Points on a hilly landscape, in no order, each with its height.
From any point a ball rolls to the lowest of the 6 points nearest to it. It stops when none of these is lower. Distance is the straight distance between rows; heights are no part of it.
revo: 0 22 -35 43 -24 -41 0 14 5 23 14 38 6 -20 -5 57 10 33 -21 -18 11 35 -12
 -11 19 39 5 -7 20 -7  h=1.28
fudo: -9 -21 37 -41 24 24 -1 2 -2 11 18 -24 -36 22 -3 -27 5 -27 31 -18 -5 -38
 16 9 -29 -8 5 6 -34 36  h=2.32
Vum: 6 21 -39 41 -24 -39 6 14 6 27 14 43 4 -28 -2 59 14 46 -21 -20 7 37 -20
 -13 24 44 4 -7 20 -5  h=1.67
kito: 8 -12 4 11 7 17 -13 -3 7 -20 7 13 -10 -22 3 34 -7 -14 -18 27 8 3 -21 3
 -8 29 16 23 39 -8  h=1.70
Velas: -11 28 -22 50 -8 -17 -4 8 -10 -13 0 20 -15 -5 -20 65 1 7 -11 11 12 33 1
 -39 10 44 6 -9 15 -1  h=8.89
rusi: -11 16 -8 36 -14 1 -6 1 -19 -13 -2 29 -8 12 -13 42 3 -5 4 17 -5 31 -18
 -13 7 15 2 4 19 -19  h=8.57
Sib: 18 -15 -33 10 -30 -31 -30 14 -14 -10 -20 -6 38 -9 23 -56 8 -1 -1 -14 -31
 20 17 12 25 -32 11 4 -30 -9  h=7.29
luru: -6 -23 39 -41 36 36 8 14 -19 8 6 -26 -48 25 11 -52 -13 -24 34 -10 2 -28
 18 2 -32 -6 4 7 -29 42  h=1.29
nor: -11 26 -25 47 -9 -2 -7 14 -13 -21 0 27 -15 -6 -18 60 5 -3 -8 19 5 27 0
 -26 7 33 1 1 17 -14  h=9.33
silib: -2 -16 24 7 -5 -13 14 -7 6 -7 -2 -8 -7 3 14 6 -26 -16 -4 10 9 6 -20 17
 10 -2 -2 24 31 6  h=3.87
Sak: 0 -7 35 -44 21 36 -2 26 4 8 33 -14 -18 18 -1 -2 -11 -5 27 21 7 -46 -9
 -21 -33 15 8 3 -16 -1  h=2.46
Dite: 1 7 -46 35 -4 -39 -17 -13 8 9 -4 25 41 -33 32 19 22 48 -2 -12 14 9 30 -6
 23 -14 -11 2 -8 -10  h=4.39
filod: 16 -2 14 -17 15 33 5 -10 2 -1 15 -6 -26 -15 -39 10 -31 13 -25 27 32 -32
 -22 -13 -9 39 -6 -17 18 5  h=5.41
zut: 11 -7 26 -14 3 -10 13 3 3 -14 11 -33 -12 3 -13 1 -22 -12 0 17 6 -17 -13
 26 3 8 -29 5 15 11  h=2.21
sefof: 3 12 -36 36 -8 -21 -15 -15 11 10 -20 22 33 -16 17 -6 38 28 -3 -3 7 17 31
 -6 14 -12 -19 -3 -14 -10  h=2.01
tasi: -4 11 -36 37 -5 -38 -15 -20 7 18 -5 30 38 -42 35 22 26 51 1 -14 14 6 19
 -12 27 -10 -12 -6 -3 -11  h=4.72
Nopi: -4 -6 -1 16 -7 3 5 -22 12 8 -27 15 20 17 4 -7 0 -11 4 -19 -16 24 -22 -7
 17 -9 7 13 8 -13  h=2.12
danu: -10 15 7 -52 9 12 17 4 -10 -20 5 -34 12 26 23 -25 4 -21 -11 -12 -30 -15
 19 30 -21 -56 6 -14 -3 17  h=3.66
Vin: -8 -11 32 -52 47 32 7 12 -30 -6 -24 -54 -54 26 2 -59 -5 -18 24 -20 -3
 -25 16 18 -24 -22 23 3 -30 35  h=2.78
Filor: -8 10 16 -39 11 10 22 -1 3 -22 8 -33 -5 3 1 -15 9 -21 7 -12 -28 -28 0 32
 -19 -26 -14 -8 -14 20  h=7.90
siv: -5 6 36 -46 27 35 17 32 9 12 24 -8 -21 4 -10 1 -15 -1 24 31 7 -43 -15
 -33 -40 16 20 -3 -19 -9  h=7.17
Lub: -8 14 18 -22 6 -2 38 -16 10 -23 -10 -27 4 8 -2 -18 -15 -18 1 -11 -6 -4
 16 15 4 -41 -8 -9 15 12  h=4.02
mopi: 1 17 -19 39 -17 -19 -9 -12 -2 20 -24 29 24 -5 1 3 38 18 2 -1 9 26 14 2
 10 -3 -25 -5 -10 -12  h=1.46
Dap: 4 6 23 -37 19 25 -1 14 -6 -2 32 -27 -15 15 -22 8 -17 1 5 28 2 -46 -21
 -18 -17 24 -2 -14 -6 -7  h=3.21
Kemib: -11 24 -6 44 -24 -11 -5 -2 -15 16 -14 32 5 14 -11 26 26 7 2 9 6 33 -3 -8
 13 16 -15 -3 7 -10  h=2.76
Sirub: -15 20 -19 43 -24 -30 -3 15 -7 11 2 32 -6 3 -17 54 15 9 -5 2 18 40 0 -19
 13 36 0 -8 15 -4  h=4.34
nekun: -1 3 24 -16 6 -7 31 -11 6 -19 0 -25 -1 0 1 -8 -17 -20 3 0 -4 -12 2 26 5
 -18 -25 -3 14 18  h=6.31
Naz: 12 -4 6 -6 12 36 0 -17 8 7 8 14 -31 -24 -39 14 -25 10 -30 29 37 -24 -23
 -3 -15 40 1 -3 30 0  h=5.34
tuki: 2 -8 -15 10 -5 10 -3 -16 18 0 -30 4 27 17 1 -25 6 -8 1 -26 -16 23 -9 -2
 18 -17 8 2 1 -19  h=1.69
til: -6 2 -3 21 2 11 -15 4 -7 -23 11 21 -8 -11 2 37 -7 -11 -9 26 -8 20 -26 -9
 -2 20 10 22 35 -15  h=1.27
Miniv: -3 -22 40 -43 38 45 8 31 -15 16 13 -13 -47 28 11 -34 -12 -14 35 12 14
 -31 20 -11 -36 -3 2 19 -21 22  h=2.40
big: 4 8 -7 26 3 27 -14 4 -1 -25 10 21 -15 -34 -7 49 -1 -8 -14 25 -4 9 -25
 -12 -7 26 12 16 29 -15  h=2.51
ziseg: 6 -15 -49 26 -17 -42 -28 -3 -15 -8 -13 1 32 -17 23 -42 15 17 -10 -1 -8
 22 39 -3 17 -28 4 5 -34 1  h=7.31
giki: 17 -12 24 -11 6 -6 12 3 3 -13 13 -26 -9 0 -15 7 -23 -11 -10 22 14 -9 -11
 22 3 20 -17 8 26 6  h=1.76
gata: -3 5 25 -33 10 8 19 -2 3 -19 19 -34 -13 2 -6 -9 4 -19 12 -10 -22 -33 -6
 29 -11 -17 -27 -6 -17 24  h=5.85
Mevun: -15 21 9 -46 10 10 23 -1 1 -25 9 -36 3 10 11 -19 8 -28 -5 -16 -27 -21 6
 26 -22 -41 -10 -4 -10 22  h=7.97
paluf: -8 11 24 -10 15 41 43 20 14 22 25 19 -45 -18 -29 8 -38 0 2 47 8 -36 -51
 -23 -42 33 8 -25 -20 3  h=1.59
mav: 9 -18 31 -4 -5 -10 8 0 9 -6 5 -11 -9 1 5 3 -27 -13 -11 17 7 -4 -16 21 10
 9 -13 16 35 6  h=2.11
perun: -9 -3 5 -16 3 3 12 -10 15 -7 -16 -16 26 16 3 -25 -21 -13 0 -29 -3 12 24
 6 19 -39 18 -10 17 -2  h=2.00
faso: 20 -5 -50 29 -18 -16 -25 -5 -3 -10 -21 -3 34 -7 22 -34 20 15 -8 -4 -7 26
 32 4 9 -16 -2 1 -26 -10  h=6.18
kib: -17 -9 10 -72 24 14 3 4 -5 -3 0 -49 -19 14 16 -33 17 -31 2 -27 -20 -21
 17 35 -42 -23 24 0 -26 32  h=4.57
gar: -10 -21 33 -55 34 29 -1 2 -13 5 -10 -35 -43 23 3 -47 4 -23 22 -27 -6 -31
 15 17 -32 -13 19 4 -31 39  h=2.20
Rezur: -9 -15 23 -61 41 29 5 3 -16 2 -16 -53 -50 22 8 -51 3 -22 21 -26 -3 -27
 23 25 -34 -14 24 7 -29 37  h=2.38
Bipu: -13 16 -15 43 -20 -10 -8 10 -20 -9 -1 27 -7 5 -15 51 4 -3 -3 14 3 36 1
 -17 10 25 0 -2 16 -12  h=8.72
fuvur: 13 -6 6 -5 10 24 -11 -9 10 -12 9 14 -21 -25 -17 24 -16 1 -24 24 30 -13
 -19 1 -8 36 14 13 38 -2  h=2.03
lutim: -7 -8 8 6 -4 4 10 -25 15 2 -23 6 16 12 6 -10 -15 -16 8 -16 -7 11 -14 -2
 18 -23 9 3 17 -5  h=2.58
Loto: -2 -13 -51 31 -11 -43 -30 -16 0 -3 -3 7 34 -22 30 -14 15 31 -12 -1 9 14
 47 -5 18 -29 -4 9 -23 1  h=6.96
vokem: 0 -12 -54 30 -14 -36 -26 -2 -10 -6 -8 3 35 -14 27 -23 17 24 -14 0 -3 20
 41 -1 15 -24 -4 5 -26 -1  h=7.28
tolos: -13 -12 24 -62 28 15 -5 -3 -6 -1 -12 -49 -33 23 9 -39 18 -34 16 -26 -13
 -26 14 23 -33 -16 23 1 -31 33  h=3.13
derif: -2 -4 -2 -8 0 2 7 -14 22 -2 -25 -10 23 22 7 -24 -15 -8 4 -34 -6 12 16 0
 21 -33 17 -3 13 -4  h=1.91
rileg: 10 -4 4 6 9 23 -14 -6 12 -19 13 17 -17 -29 -5 30 -12 -7 -22 25 12 -5 -24
 3 -10 34 14 17 37 -11  h=1.65
Mogap: -11 -9 1 24 -6 0 -10 0 -8 -8 4 24 -6 4 9 25 -4 -16 -4 15 -10 22 -32 -1 4
 9 10 24 25 -11  h=3.12
lide: -11 25 -9 43 -25 -16 -8 3 -16 9 -2 29 3 15 -14 38 20 9 -2 9 7 38 2 -11
 16 19 -10 1 11 -14  h=3.38
bude: 3 24 -17 41 -20 -32 -6 -7 7 29 -15 38 24 -18 1 18 36 31 0 -3 20 22 14 -2
 18 8 -17 -8 3 -14  h=1.30
Fot: 4 20 -28 36 -33 -47 8 1 0 35 7 46 20 -38 12 40 19 49 -12 -18 3 24 -15 -3
 27 20 -7 -8 14 -9  h=1.08
med: 15 -13 15 -7 9 9 -6 1 9 -12 12 -11 -17 -13 -11 18 -23 -2 -23 25 24 -12
 -16 16 -6 33 -1 15 39 0  h=1.64
mabuz: -4 7 17 -8 18 41 35 -6 5 14 20 18 -41 -9 -38 10 -41 14 -17 39 20 -30 -40
 -22 -30 38 -6 -32 -6 2  h=1.97
sogim: 23 -19 -25 4 -19 -12 -24 19 6 -4 -28 -4 38 1 19 -45 5 -3 -4 -28 -23 17
 10 10 21 -31 19 0 -15 -18  h=6.64
rek: 1 -9 -4 -16 -6 -2 0 -1 17 -7 -24 -15 30 20 5 -25 -15 -11 -3 -39 -2 11 25
 2 21 -40 24 -8 9 -9  h=1.99
Bebo: -8 -21 31 -43 18 28 -5 16 -9 12 31 -24 -26 23 0 -13 1 -17 33 -6 -11 -46
 0 0 -26 5 -5 2 -24 22  h=2.07
Nuli: 3 -20 17 9 0 -7 -2 -3 2 -11 3 2 -11 -5 11 21 -18 -19 -4 16 10 10 -27 12
 5 7 5 27 38 -8  h=1.80
sima: -6 -1 38 -52 30 46 13 36 6 18 19 -12 -31 19 5 -18 -14 -3 32 32 21 -34 8
 -20 -50 14 12 14 -15 0  h=3.41
kuf: 7 21 -25 38 -21 -43 -4 -13 0 31 -3 42 25 -50 25 34 24 50 -1 -18 6 16 -3
 -7 27 5 -12 -4 6 -12  h=1.61
biz: 14 -20 -15 -4 -21 -13 -19 20 5 0 -25 -11 37 5 14 -44 1 -5 -2 -42 -16 11
 23 10 22 -35 23 -5 -6 -20  h=1.33
Tulu: -11 -13 20 8 0 -5 19 -23 18 -1 -17 4 9 4 10 -2 -19 -20 -1 -7 -4 11 -15 6
 16 -12 4 17 23 -4  h=5.86
gis: -10 8 -5 32 1 9 -15 6 -9 -21 5 27 -8 -8 -7 45 1 -14 -4 31 -1 24 -18 -17
 -2 22 12 14 28 -17  h=4.87
Vamar: 18 19 -43 42 -32 -32 8 5 9 20 28 52 9 -42 5 60 4 54 -24 -24 -1 48 -24 -9
 17 49 4 -5 20 -7  h=4.32
mor: 4 11 21 -29 22 33 20 11 1 4 24 -6 -24 -3 -29 6 -28 11 1 36 9 -38 -38 -28
 -31 28 2 -25 -12 -5  h=5.77
Vore: 3 -4 -11 21 -7 6 -3 -25 4 -1 -24 19 19 16 2 -8 16 -4 3 -18 -12 27 -13 -5
 18 -9 3 5 -1 -18  h=1.81
fav: 5 0 31 -25 4 -1 25 0 0 -18 16 -31 -10 -1 -11 -8 -12 -12 6 9 -10 -24 -8
 23 1 -1 -32 -7 6 19  h=3.46
fano: -7 26 -12 39 -24 -26 -7 -7 -3 31 -10 34 12 -6 -6 25 40 20 0 -7 13 25 10
 -3 13 13 -19 -12 4 -11  h=1.23
kegam: 11 -19 -6 -18 -20 -16 -20 21 -2 -3 -18 -9 39 14 8 -47 -4 -4 1 -43 -9 4
 29 13 30 -50 28 -8 0 -14  h=4.51
Puno: -8 19 -17 42 -24 -30 -5 11 -7 18 1 32 2 7 -18 39 25 17 -3 2 13 34 2 -11
 18 22 -6 -7 7 -6  h=1.50
Pesok: -5 13 44 -42 31 41 26 36 18 19 20 1 -29 -4 -8 1 -12 0 24 37 7 -42 -18
 -29 -47 20 19 -9 -13 -7  h=7.55
Mot: -1 15 25 -25 20 35 36 10 11 18 21 8 -29 -14 -27 4 -33 5 2 40 8 -42 -48
 -30 -40 27 9 -21 -16 -3  h=1.21
pud: -3 -9 4 2 -4 1 10 -17 23 -1 -30 -3 23 18 10 -21 -13 -11 2 -28 -5 13 -2
 -5 20 -29 15 5 15 -12  h=1.83
mab: -1 19 -16 39 7 26 -10 7 -6 -30 -2 30 -17 -31 -9 55 -5 -6 -7 26 -3 16 -15
 -20 0 32 5 7 27 -12  h=4.31
gulav: -2 -22 24 8 -3 -7 5 -8 5 -3 1 5 0 3 12 14 -22 -25 -3 11 2 13 -27 12 6 4
 4 22 32 -3  h=2.89
mokas: -12 -9 27 -50 21 19 0 0 -1 -1 6 -29 -28 17 6 -27 17 -34 16 -25 -14 -36 8
 26 -33 -12 5 0 -27 33  h=3.26
vufo: -11 3 17 -46 13 16 9 -3 1 -13 10 -33 -12 7 8 -15 19 -30 5 -21 -31 -36 5
 33 -26 -30 -6 -5 -23 32  h=6.86
rulud: 4 11 15 -16 18 42 30 1 8 13 21 8 -43 -15 -35 0 -37 13 -8 45 13 -35 -44
 -30 -30 35 2 -27 -12 4  h=1.93
kab: -13 -9 9 19 -9 2 -1 -24 -2 4 -17 18 7 18 6 5 1 -10 6 -2 -14 19 -27 -6 16
 -3 7 16 17 -10  h=5.55
vutu: -3 2 4 -31 -8 0 8 6 -4 -20 -4 -24 27 31 6 -31 -14 -10 -8 -21 -4 4 43 9 4
 -62 13 -17 6 3  h=1.85
Gadi: -4 -16 35 -41 12 18 -1 9 -5 0 29 -26 -23 18 -4 -8 3 -17 27 -7 -17 -45 0
 14 -18 1 -18 0 -23 22  h=2.14
Nabud: 7 -6 27 -26 7 9 2 12 -4 -10 31 -32 -17 15 -19 6 -10 -4 13 15 -3 -37 -18
 15 -3 16 -25 -7 -8 6  h=1.74
gor: -2 1 -3 25 -7 4 -3 -30 -3 7 -25 20 11 18 4 -1 9 -9 4 -8 -13 31 -26 -2 16
 -4 0 10 9 -15  h=3.11
sitok: -2 14 -30 34 -12 -41 -11 -11 3 24 -8 28 35 -42 32 29 26 45 0 -18 8 9 13
 -7 29 -6 -17 0 2 -14  h=4.37
sem: 5 6 -21 29 -8 2 -10 -21 9 9 -28 23 22 13 -2 -16 28 9 4 -11 -15 28 -1 -5
 14 -6 -12 -4 -9 -18  h=1.63
pudun: -9 11 6 -29 5 3 24 -3 3 -22 -8 -26 18 21 8 -27 -16 -14 -4 -16 -7 0 32 15
 -1 -57 2 -13 14 6  h=1.41
nevo: 14 -1 -52 33 -14 -19 -21 -10 3 -4 -24 4 32 -14 21 -26 22 14 -8 2 -6 26
 33 0 8 -16 -6 2 -26 -15  h=4.65
fop: -2 19 -20 39 -32 -48 0 13 -1 36 -1 38 14 -25 3 40 22 34 -9 -14 20 27 -1
 -6 23 24 -12 -7 14 -6  h=1.11
dupu: 18 -2 19 -28 4 6 4 10 -6 -11 25 -34 -11 10 -22 5 -19 2 -2 24 9 -30 -9 6
 -5 23 -28 -6 6 0  h=1.90
rupug: 14 -3 9 2 16 37 -8 -17 13 -1 10 20 -28 -32 -29 24 -16 2 -27 17 36 -26
 -22 1 -13 40 8 4 40 1  h=4.08
selis: 19 -9 -33 12 -11 6 -14 -7 10 -3 -30 3 31 8 8 -35 10 0 -3 -22 -22 21 9 2
 11 -15 3 -1 -13 -15  h=2.45
Pudo: -10 -12 17 18 -6 -5 1 -13 2 -4 -7 15 3 12 8 13 -10 -20 0 6 -9 19 -31 5
 13 0 5 20 27 -8  h=5.67
Vode: -4 13 37 -32 22 38 34 27 21 20 21 9 -40 -12 -23 5 -25 -4 19 42 11 -41
 -30 -33 -48 17 21 -16 -19 -3  h=2.77
zetim: 13 5 14 -34 19 25 5 9 -7 -2 21 -27 -18 3 -27 9 -23 12 -4 29 7 -35 -25
 -13 -14 29 -1 -23 -4 -8  h=5.16
mobe: 24 1 -45 20 -21 -11 -24 5 1 -6 -27 -2 36 -3 18 -34 16 7 -9 -11 -24 25 15
 3 13 -23 6 3 -24 -17  h=5.79
gasap: 0 -11 -6 13 -6 10 -2 -23 19 4 -28 8 25 21 2 -14 2 -7 4 -25 -16 24 -11 -7
 20 -18 2 1 1 -14  h=1.57
kolal: -9 -19 42 -45 32 36 3 32 -1 15 28 -15 -30 24 11 -20 -12 -12 37 21 13 -41
 15 -18 -36 9 1 13 -21 7  h=2.34
vuvog: 14 19 -30 42 -37 -41 4 11 2 36 11 48 9 -37 6 49 11 46 -18 -25 3 33 -15
 -3 23 30 0 -9 16 -8  h=1.12
rir: -12 -24 -53 32 -13 -58 -40 -23 -17 -5 9 7 39 -25 26 -1 13 27 -7 -21 3 25
 38 -5 25 -35 4 13 -30 5  h=6.27
mes: 1 -11 29 -45 18 22 -6 20 -2 5 39 -20 -17 20 -9 2 -8 -6 26 14 -5 -47 -12
 -12 -23 14 -9 -3 -19 4  h=1.87
zoti: 8 -7 24 -33 14 20 2 22 -9 2 32 -31 -15 10 -23 8 -15 5 9 22 2 -39 -21 -6
 -12 23 -13 -10 -11 -2  h=0.71
puzep: 21 -19 -15 -8 -24 -25 -27 23 -3 -5 -23 -8 40 1 21 -52 2 -9 1 -33 -25 11
 16 17 27 -40 27 1 -15 -13  h=6.93
som: 11 11 17 -31 19 25 9 -4 -4 3 19 -13 -24 -8 -40 6 -29 16 -20 31 17 -36
 -26 -22 -18 35 -3 -28 4 -4  h=1.34
pari: -12 4 3 31 -11 1 -11 -4 -16 -1 -3 28 3 18 -6 28 11 -8 8 14 -17 34 -26 -5
 7 4 -1 13 14 -16  h=6.84
rut: 20 4 13 -22 11 15 0 0 -2 -6 14 -22 -20 5 -29 11 -25 9 -15 32 20 -28 -21
 -8 -7 38 -7 -15 10 -2  h=3.43
pem: -6 -4 24 -46 10 18 8 -5 3 -3 13 -32 -20 9 -3 -20 17 -29 19 -20 -28 -37
 -2 23 -23 -17 -9 -3 -25 30  h=4.11
loguf: -5 -16 32 -38 12 23 -8 13 -5 5 37 -29 -19 21 -9 -6 -2 -14 26 -1 -5 -47
 -10 5 -20 10 -16 -4 -19 13  h=2.05
Lages: 9 -17 -9 -7 -12 -3 -12 9 10 0 -28 -11 42 18 4 -38 -9 -12 -2 -41 -11 12
 15 3 24 -32 27 -6 3 -15  h=2.59
sakog: 1 -12 -11 -3 0 5 -2 -11 19 -4 -28 -7 30 18 6 -26 -7 -12 -2 -34 -11 12 5
 -4 23 -28 18 -5 5 -16  h=1.82
Tudo: -2 -22 -42 21 -19 -56 -26 -7 -34 -13 -17 2 30 -8 26 -40 18 11 -15 0 -16
 27 36 -5 23 -37 3 12 -40 9  h=6.92
sibe: 19 -17 24 -13 1 -5 3 2 6 -14 15 -22 -13 -6 -14 9 -23 -6 -15 28 19 -11
 -14 18 -1 31 -6 11 28 7  h=1.68
binur: -11 -26 40 -38 20 29 -3 18 -6 14 28 -20 -30 25 2 -21 -3 -26 32 -5 3 -47
 2 -2 -29 6 0 8 -29 26  h=2.13
Tenu: 0 11 38 -21 18 38 43 38 31 23 16 17 -48 -16 -38 8 -25 -14 16 43 12 -38
 -40 -20 -51 25 21 -8 -24 1  h=1.84
dep: 6 -14 16 3 4 8 -13 -3 11 -11 9 -2 -13 -14 -1 25 -16 -12 -22 22 17 -5 -24
 13 -3 23 9 24 35 -3  h=1.66
pugid: 0 -12 21 10 0 -7 10 -11 3 -5 -4 8 -4 4 10 5 -21 -20 1 8 -1 8 -23 10 12 1
 3 24 28 -2  h=5.01
kelu: 14 2 -37 23 -11 3 -15 -6 10 -3 -30 8 33 4 10 -26 23 8 -1 -7 -15 23 8 1
 11 -14 -1 -4 -18 -17  h=2.06
Manut: -19 -27 -51 13 -15 -74 -37 -29 -31 -2 1 10 36 -18 20 -16 12 22 -14 -19
 -1 20 40 3 35 -47 9 13 -35 12  h=6.89
Siper: -15 -20 36 -49 29 32 2 6 -16 11 -4 -33 -47 23 3 -42 0 -21 28 -21 1 -30
 19 8 -31 -6 14 9 -33 38  h=2.08
Tavug: 4 14 -20 40 -19 -12 -7 -19 -1 13 -26 27 17 7 -2 1 36 14 -2 -2 4 31 11 -3
 8 1 -21 -3 -5 -13  h=1.60
gadod: 16 -17 -22 3 -11 -2 -14 11 15 -2 -26 -11 38 7 11 -38 0 -8 -2 -39 -23 15
 18 7 23 -27 19 -3 -8 -18  h=4.13
fozi: -5 -17 32 -38 17 26 -4 17 -11 5 33 -27 -18 22 -5 -2 -2 -13 29 5 -6 -46
 -6 -2 -21 13 -10 -2 -24 12  h=2.02
boka: 2 23 -25 40 -37 -42 2 13 4 32 13 42 11 -23 1 45 18 40 -11 -20 14 27 -13
 -7 22 28 0 -10 19 -6  h=1.10
Zep: 12 -19 -44 17 -24 -45 -25 1 -25 -12 -18 -4 30 -13 30 -51 12 9 -8 -1 -26
 27 25 -1 28 -35 5 8 -40 0  h=6.95
zad: 1 3 33 -19 5 -1 26 -2 1 -18 10 -32 -6 6 -8 -8 -13 -15 10 3 -7 -17 -6 28
 0 -14 -34 -5 2 20  h=4.64
lekom: -8 21 -16 48 -13 -17 -9 11 -9 -10 -1 27 -12 3 -16 58 3 4 -6 10 9 32 0
 -19 10 35 2 -7 19 -14  h=9.11
kevuk: -4 0 40 -46 30 43 22 40 14 16 19 -2 -29 8 -4 -8 -11 -2 29 38 20 -35 -2
 -28 -47 14 17 9 -15 -7  h=5.96
lun: -12 4 6 -63 14 10 10 1 4 -10 7 -39 -2 12 22 -25 14 -26 -4 -24 -29 -24 15
 31 -32 -37 11 -4 -14 26  h=6.38
Gare: -12 10 3 -44 -2 5 13 5 -18 -21 1 -39 22 31 19 -29 -7 -12 -18 -15 -18 -9
 36 15 -10 -64 4 -16 11 6  h=1.96
papok: -3 -3 -50 38 -5 -43 -28 -21 -2 1 0 11 39 -31 33 10 13 41 0 -14 11 10 37
 -9 24 -25 -7 9 -18 -9  h=4.96
zenot: -11 17 10 -33 8 5 33 -11 2 -23 3 -33 11 14 5 -19 -11 -12 -4 -15 -17 -10
 21 17 -8 -45 -8 -11 7 11  h=4.03
vusip: -8 -4 17 -9 3 -9 27 -22 14 -11 -13 -8 8 8 6 -17 -23 -22 8 -12 -6 3 3 6
 11 -27 -2 3 23 7  h=4.14
vuf: -11 11 1 -38 5 6 28 2 -6 -23 0 -34 21 25 11 -23 -11 -12 -12 -17 -15 -3
 37 17 -4 -59 5 -17 6 8  h=1.95
bur: -7 -9 32 -40 16 17 -3 4 -5 0 25 -28 -20 15 -9 -11 12 -28 22 -14 -19 -45
 -2 21 -22 -5 -15 3 -30 32  h=2.44
depab: 7 8 -42 37 -12 -21 -14 -11 7 5 -20 11 37 -17 22 -11 28 25 -1 -2 8 21 33
 -5 10 -13 -17 3 -18 -10  h=2.61
rimov: -13 -11 23 -59 24 18 1 -4 -1 -1 3 -32 -26 15 5 -33 16 -33 17 -27 -16 -36
 20 25 -34 -16 9 6 -31 36  h=3.33
zefi: 12 -1 -29 22 -9 7 -14 -21 10 2 -35 7 31 9 4 -24 17 2 0 -17 -17 22 2 -1
 11 -8 2 -4 -14 -20  h=1.73
vamev: 8 18 -30 40 -36 -42 7 4 -2 34 16 44 19 -47 14 44 9 52 -13 -22 2 34 -15
 -3 27 23 -2 -6 16 -14  h=1.09
pupiv: -3 -8 3 26 0 6 -14 1 -1 -17 9 21 -6 -7 1 32 -10 -21 -8 27 -7 14 -29 -2 1
 17 14 21 33 -16  h=1.22
Vam: 23 -5 10 -20 14 29 0 -8 6 -4 12 -13 -26 -8 -34 9 -26 15 -26 35 32 -29
 -19 -5 -10 40 -6 -12 22 -3  h=3.68
tomem: -12 29 -32 48 -19 -28 2 16 -1 6 8 27 -12 -4 -20 65 7 16 -15 -2 19 30 -2
 -27 18 44 8 -14 15 -2  h=7.26
Dabem: -5 8 27 -24 7 6 35 -8 2 -21 4 -27 -1 3 -2 -15 -2 -26 7 -3 -18 -21 -2 30
 -3 -25 -26 -8 -2 23  h=6.55
Rer: 7 -2 -2 16 9 38 -17 1 11 -21 8 27 -18 -38 -14 43 -5 -6 -22 23 7 -6 -27
 -6 -9 32 12 16 38 -9  h=0.74
pabos: -6 -27 39 -35 38 41 7 25 -18 16 18 -21 -51 30 15 -43 -13 -12 32 1 8 -32
 17 -2 -34 2 -2 10 -26 30  h=2.19
gose: 21 -6 13 -14 12 19 -7 -4 6 -6 13 -10 -22 -12 -20 16 -20 0 -27 26 27 -18
 -16 10 -6 39 1 9 33 -4  h=1.75
bogik: 18 -4 -39 30 -14 -10 -23 -1 3 -7 -24 -1 36 -10 17 -35 18 12 -5 -9 -12 24
 27 1 9 -13 -7 1 -28 -14  h=4.97
sek: -3 -3 29 -13 4 -14 27 -12 4 -13 5 -23 -11 0 -7 -4 -21 -19 2 7 4 -13 -10
 28 7 -1 -21 8 16 17  h=4.89
Lefud: -8 22 -27 46 -20 -39 -1 14 4 7 12 27 -8 -10 -14 63 8 26 -12 -14 17 32 -1
 -27 22 48 8 -11 19 -4  h=5.64
mubi: -17 18 -16 43 -8 4 -7 13 -19 -21 5 26 -9 -3 -13 53 3 -9 -2 19 -7 35 -8
 -19 5 25 5 0 19 -14  h=9.40
fud: 7 11 -24 31 -13 -4 -8 -17 2 8 -32 23 24 4 0 -9 32 13 2 -4 -3 32 13 3 10
 -5 -16 0 -9 -11  h=1.53
kare: -9 5 -4 31 -15 1 -4 -23 -9 6 -19 28 11 23 -10 4 21 -7 8 3 -11 31 -22 -6
 9 -4 -8 4 8 -21  h=4.35
Mok: -3 -2 1 -21 -6 5 6 5 7 -12 -14 -21 32 31 6 -34 -17 -8 -5 -33 -5 7 36 4
 16 -52 21 -12 17 -7  h=1.94
bosok: -6 -19 34 -47 44 32 6 8 -23 3 -18 -44 -56 23 8 -56 -6 -19 22 -16 0 -26
 18 14 -34 -18 16 4 -35 41  h=1.24
vere: -3 -16 26 4 -2 -13 20 -14 9 -6 -7 -1 -5 1 5 -1 -28 -19 3 3 5 6 -14 16 13
 -6 -3 17 24 7  h=6.10
digo: -11 -24 -45 7 -17 -73 -25 -24 -34 -4 -9 2 28 -14 20 -32 17 21 -17 -9 -8
 24 41 -2 38 -42 4 14 -42 15  h=6.91
gunuf: -8 29 -19 54 -3 6 -5 6 -7 -28 -3 25 -18 -18 -18 59 -5 1 -8 17 5 22 -1
 -34 5 34 6 -5 21 -10  h=6.83
foni: 14 14 -32 35 -15 -3 -20 -14 6 1 -30 12 31 -1 10 -20 29 12 -2 -3 -4 31 22
 -1 9 -6 -13 -5 -22 -22  h=1.77
Kul: 3 19 -25 32 -14 -10 -9 -19 6 14 -31 19 24 -10 5 -4 39 19 -1 1 4 25 22 -5
 9 -3 -20 0 -11 -11  h=1.62
Vovu: 3 11 12 -13 17 41 22 -8 2 3 21 8 -38 -9 -39 7 -37 14 -12 40 22 -31 -37
 -26 -27 36 -1 -28 -1 3  h=2.69
tuf: 2 19 -30 37 -10 -35 -13 -17 9 22 -14 25 32 -29 27 14 37 38 1 -10 16 14
 27 -3 19 -10 -20 -2 -8 -10  h=2.42
Zemu: -8 -6 -53 33 -4 -45 -26 -18 -4 -4 4 11 40 -28 29 4 9 41 0 -19 9 14 43 -7
 25 -29 -2 10 -20 -2  h=0.69
midat: 26 -6 17 -23 7 12 3 2 1 -9 18 -26 -17 0 -24 11 -21 6 -14 32 22 -22 -16 4
 -2 36 -8 -4 23 -3  h=1.98
Bape: -6 23 -14 44 -34 -37 -3 7 -4 31 -6 31 10 -11 -8 33 35 19 -5 -3 16 31 8
 -6 19 15 -15 -9 7 -9  h=1.14
Mano: 2 -11 29 -8 0 -12 23 -9 4 -11 6 -18 -9 -3 2 -3 -24 -19 -2 12 3 3 -6 20 6
 -3 -25 10 23 7  h=5.06
tubin: -6 17 -9 43 -21 -14 -7 -7 -13 15 -19 33 12 12 -19 19 32 8 2 0 5 32 4 -5
 15 9 -18 -3 -3 -12  h=2.04
Pof: -4 22 -17 42 -19 -20 -8 -15 -3 22 -22 30 21 -3 -2 13 40 18 1 -1 14 24 12
 -1 17 8 -22 -7 -4 -13  h=1.40

Where does a ball stop that starts at each point below?
bogik => Fot
kelu => Fot
nekun => med
Dabem => med
kevuk => zoti
gata => med
vufo => zoti
Filor => zoti
nor => pupiv
sima => zoti

Call two points neighbours if one is among the 6 nearest of the other. Go from one point of each pair to the other, from neighbour to neighbour, staying as low as possible. Name the highest point that can't be avoided.
bosok, med => pabos
Zemu, zoti => Pudo
biz, Fot => rek
Mot, bosok => rut
Rer, med => rileg
Mot, som => rulud
Fot, gasap => zefi
gasap, pudun => Mok
